The views of a scene show one set of named points, each view turned or mirrored, shifted and resized as a whole, with a little noise and some points left out.
In the rows, 128 means zero.

Scene 1
View 1
Z_505: [163  77 160 134 151 117  87 140 141 146 114 142 186 142 151  79 113 119
  74 108  86 123 127  83 156  92]
Z_703: [185  60 153 132 148 132  75 176 223 108 144 131 138 125 135 120 113 142
 107 123 103 121 121 111 149  43]
Z_324: [160  77 146 109 178 115 109 135 126 156 102 148 177 147 143  77 135 142
  75 100  86 118 141  89 134 137]
Z_511: [169  69 112 111 120 131  95 157 181 150 130  95 175 110 200 125 149 146
 115 134 143  97 116  93 128 114]
Z_759: [170  97 148 111 147 104  84 106 105 154 100 140 214 139 187 104 116 116
  56 121  88 138 129  81 158 104]
Z_800: [119  93 135 126 140 129  82 161 105 170 140  86 152 134 148 120 131 153
 110 106 122  64 151  77 128  75]
Z_278: [145  69 121 114 174  63  77 149 122 171 105 172  94 165 119 129 123 147
  33 152  93 131 134 122 168 116]
Z_449: [133  86 122 118 167 100  87 161 127 145 129 125  87 144 120 152 141 152
  77 134 117  97 144 108 133  83]
Z_547: [159 103 140 113 141 103  63 120 117 125 129 125 146 136 168 178 115 128
  74 142 109 126 133 101 150  41]
Z_248: [159  82 124 139 145 107  94 152 162 126 126 125 134 133 154 135 136 116
  79 136 122 116 121  94 135  90]
Z_786: [190  55 111 106 138  83  78 145 189 154 110 154 139 126 182 136 125 147
  54 168 115 146 109 125 170 119]
Z_516: [130 103 129 113 173 115 101 140 103 124 130 113 110 145 126 157 152 134
  87 115 116  95 151  92 112  84]
Z_940: [179  83 158  85 170 106  76 115 124 140 112 152 174 138 158 130 112 163
  69 120  76 142 140 108 154  80]
Z_98: [172  65 164 164 131 133  85 163 185 141 125 127 203 132 156  53 106 106
  90 105  97 116 112  73 155  86]
Z_738: [184  64 143 120 169 121 105 149 183 125 111 150 170 133 151  85 131 132
  76 117  94 133 123  99 141 118]
Z_391: [187  95 145 105 172 142 132 116 161  81 114 122 196 121 175 110 158 102
  93  96 108 132 126  77  95 115]
Z_166: [154  65 126 134 152 124 100 177 177 137 134 117 133 129 141 109 140 135
  95 122 122  97 126  96 129 100]
Z_73: [142  90 140  92 189 120 113 131  94 156 107 132 167 147 138  96 148 160
  82  90  89 101 159  86 115 140]
Z_995: [173  79 102  93 147 146 115 162 209  93 151  81 121  99 176 179 171 157
 138 129 160  93 129 109  87  87]
Z_384: [176  64 132 117 135  97  77 140 154 171 107 149 178 134 179 102 115 138
  59 141  99 136 120 100 171 116]
Z_329: [154  80  86 119 139  76  86 157 163 124 137 122  59 128 162 212 158 123
  63 185 155 119 114 120 137  84]
Z_925: [169  71 120 113 147 121 104 158 179 132 126 121 143 121 166 125 144 141
  94 133 125 109 125 102 126 112]
View 2
Z_800: [140 108 120 117 124  84 118 123 157  74 166 114 125 201 127 113 149 114
 140 109 146 124 110 140 106 130]
Z_329: [136 102 164 112 119 100 105 136 120 137 123 189 106 122 160 132 144 103
  89  98 132 173  90  79  69 133]
Z_547: [111 115 153 105  84 121  92 146 144  94 153 115 114 159 133  92 131 107
 112 109 158 167 100  88 105 130]
Z_449: [131  95 138 117 140 112 105 142 153 107 141 136 109 140 143 125 155  98
 132 113 131 147  93 123 103 116]
Z_391: [163 127 125 141  95 128 169 156 100  72 157  62 121 143 116 126  86 128
 121  89 130 141 121  83 132 111]
Z_166: [166 105 144 119 130 113 145 131 128 106 148 113 120 148 136 130 130 121
 123 112 133 134 125 134  89 112]
Z_516: [134 103 121 135 133 103 109 149 150  87 155 121 109 150 125 120 147 100
 133 100 125 147  89 106 126 122]
Z_925: [155 114 138 117 113 119 148 127 118 106 136 113 120 150 145 136 116 122
 118  97 142 138 123 117  88 115]
Z_759: [105 107 134  85 101 139 143 149 112  51 142  65 126 190 124  99 112 114
 133 122 177 149 114  79 104 108]
Z_995: [184 147 130 153  85  95 139 114 125 136 151 142 114 135 149 156 100 130
 100  55 121 137 118 119 101 138]
Z_703: [168 127 178 117  94 137 125 131 148 130 153  88 118 122 139  98 119 136
 113 112 149 146 147 156  82 110]
Z_98: [169  99 166 104 126 120 165 133 119  70 155  63 129 171 119  99 119 136
 129 140 149 129 149 137  79 104]
Z_248: [153 104 157 113 117 115 134 140 120  97 144 112 117 146 135 115 125 118
 113 112 141 151 116 104  91 118]
Z_738: [150 110 146 110 120 151 160 145 112  92 133  68 120 135 136 125 112 121
 132 115 152 141 134 120  98  94]
Z_940: [ 96 117 137  99  98 161 117 147 142  86 138  76 120 155 137 107 122 104
 139 109 172 151 111 108 115 104]
Z_384: [113 100 152  78 114 147 151 137 111  83 127  86 127 175 148 112 118 116
 128 127 177 146 129 106  76  98]
View 3
Z_73: [116 137 109 124 115 140 144 111 106 125  91 133  88 119 174 159 155  93
 128  79 121 118 167 125 113 139]
Z_248: [102 140 144 159 118 140 146 104 130 151 126 164 119 148 121 140 151  87
 156 112 119 125 153 178 136 100]
Z_995: [118 116 117 178 136 130 153  87 141 175 126 160 138 145 111 147  58  42
 187 126 123 108 111 152 142  76]
Z_329: [ 68 143 136 165 146 189 125  91  91 174 129 185 144 161  72 152 138  66
 176 116 121 144 144 211 147  66]
Z_449: [ 97 127 148 131 139 169 140  86  96 165  99 184 120 138 119 160 159  83
 152 103 115 133 170 147 139  97]
Z_511: [110 124 138 170 110 133 161 133 143 136 125 116 108 134 121 131  98  84
 175 131 137 133 130 160 142  94]
Z_384: [102 163 154 144  86 128 148 131 107 124 122 129  90 113 128 125 168 104
 142 121 136 158 154 187 142 124]
Z_98: [132 136 187 159  75  94 168 121 178 131 133 137  95 137 148 109 176 114
 147 130 124 131 163 155 140 122]
Z_516: [ 99 132 109 133 141 158 132  82 118 163 101 177 115 145 148 175 154  87
 144  81 107  96 175 144 122 111]
Z_547: [ 85 160 135 129 119 143 137 101 125 177 117 169  98 108 115 170 147 108
 153 137 101 118 183 202 157  99]
Z_505: [120 153 161 138  86 111 155 116 144 135 120 147  87 125 151 133 182 110
 134 114 121 129 171 163 137 128]
Z_703: [133 142 188 153  98  93 166  76 145 174 128 187 120 125 113 121 141  70
 158 150 118 139 143 160 159  99]
Z_786: [ 94 167 157 158  98 142 145 117  80 135 128 149 109 120  99 121 152  72
 152 124 142 175 131 207 146 105]
Z_759: [ 95 175 126 137  85 122 140 140 132 129 115 119  73 105 149 149 169 125
 134 114 119 126 177 192 134 132]
Z_391: [124 166 101 171  98  90 141 101 162 142 131 144 105 138 161 140 122  78
 139  92 113  87 135 170 117 131]
Z_800: [106  98 149 126 132 158 157 118 146 154  98 138  97 131 147 166 139 115
 168 121 117 117 187 121 143 101]
Z_324: [120 150 134 136  95 122 147 111 111 121 104 136  88 121 166 135 170  93
 125  86 127 133 157 142 117 140]
Z_940: [110 171 135 121  96 115 144 102 102 152 103 153  83  84 139 153 156  90
 128 122 117 138 167 180 147 132]
Z_278: [ 88 159 157 123 115 167 133  96  60 141 101 176 105 129 118 144 209  85
 128  94 129 168 168 174 130 118]
View 4
Z_940: [123 129 146 116 116 107 151  99 133  21 120 152 122 150 116 115 131 173
 126 125 126 128  98 193 108 137]
Z_391: [137 123 132 153 127 128 141 145 143  65 128 211 154 144 136  73 136 178
  96  90  71 132 141 180  95 164]
Z_516: [133 140 117 106 108 111 120 114 149  93 106 159 133 136 182 108 147 149
 121  93 154 128 100 178  81 168]
Z_248: [120 136 132 114 119 100 137 133 108  80 131 165 162 131 144  89 151 152
 122 108 129 135  96 147 107 164]
Z_384: [110 129 157 122 118 106 156 117 107  32 138 159 171 150  94 103 128 178
 152 137 138 144 106 149 125 156]
Z_278: [118 133 137  87  94 115 151 109 103  42 125 120 168 185 151 128 152 172
 144 113 192 129  66 165 129 154]
Z_511: [115 135 132 138 121 125 143 132 115 108 117 185 165  99 106  82 117 147
 151 145 110 129 127 135 108 161]
Z_786: [100 134 135 100 110 124 158 122  76  55 139 151 174 142 103 104 133 174
 139 136 128 105  85 137 153 141]
Z_995: [125 138  89 124 117 140 139 142 117 153 110 188 145  80 162  71 128 127
 113 126  81  89 106 149 105 145]
Z_759: [114 134 168 128 127  99 131 112 136   8 130 173 144 148  90 114 133 191
 137 110 135 151 138 168 107 169]
Z_738: [132 116 141 140 116 116 175 127 114  56 135 173 175 165 123  79 135 166
 119 122 108 146  96 161 114 149]
Z_703: [131 122 137 126 132  73 176 122  98  82 136 155 149 119 135  66 152 120
 102 136  88 137  54 153 106 125]
Z_73: [146 121 137 143 103 138 149 111 171  60 101 168 147 173 146 112 128 174
 144 111 156 155 131 197  80 168]
Z_925: [121 131 125 125 114 122 151 131 114  96 125 172 167 128 133  87 131 152
 131 126 116 127 102 149 111 156]
Z_166: [132 127 131 129 113 107 155 130 118 105 121 163 173 134 151  80 138 137
 128 120 131 145  94 144  99 158]
Z_547: [111 151 143  87 124  78 114 105 125  48 122 154 111 106 134 115 149 157
 117 109 132 114  96 169 102 151]
Z_449: [129 139 120  94 101 106 136 111 125  92 107 138 145 142 177 110 151 139
 130 110 166 123  77 165  98 157]
Z_324: [136 115 148 147 107 127 166 115 145  45 118 166 163 179 128 102 128 176
 137 119 142 160 119 180  94 162]
Z_505: [130 121 163 140 127  83 156 118 130  34 132 166 158 158 115  92 143 160
 130 118 128 172 109 166  96 158]
Z_98: [134 115 174 158 140  61 166 128 117  52 145 179 179 143 102  65 144 144
 129 128 111 192 104 141  88 159]
Z_800: [128 139 140 130 116  87 126 105 159 104  99 160 133 108 146 105 133 126
 159 131 167 164 115 162  64 170]

In a view up to two points have been moved. Name them for each view, in the order of its rows, or write none.
view 1 -> none
view 2 -> Z_98
view 3 -> Z_516
view 4 -> none
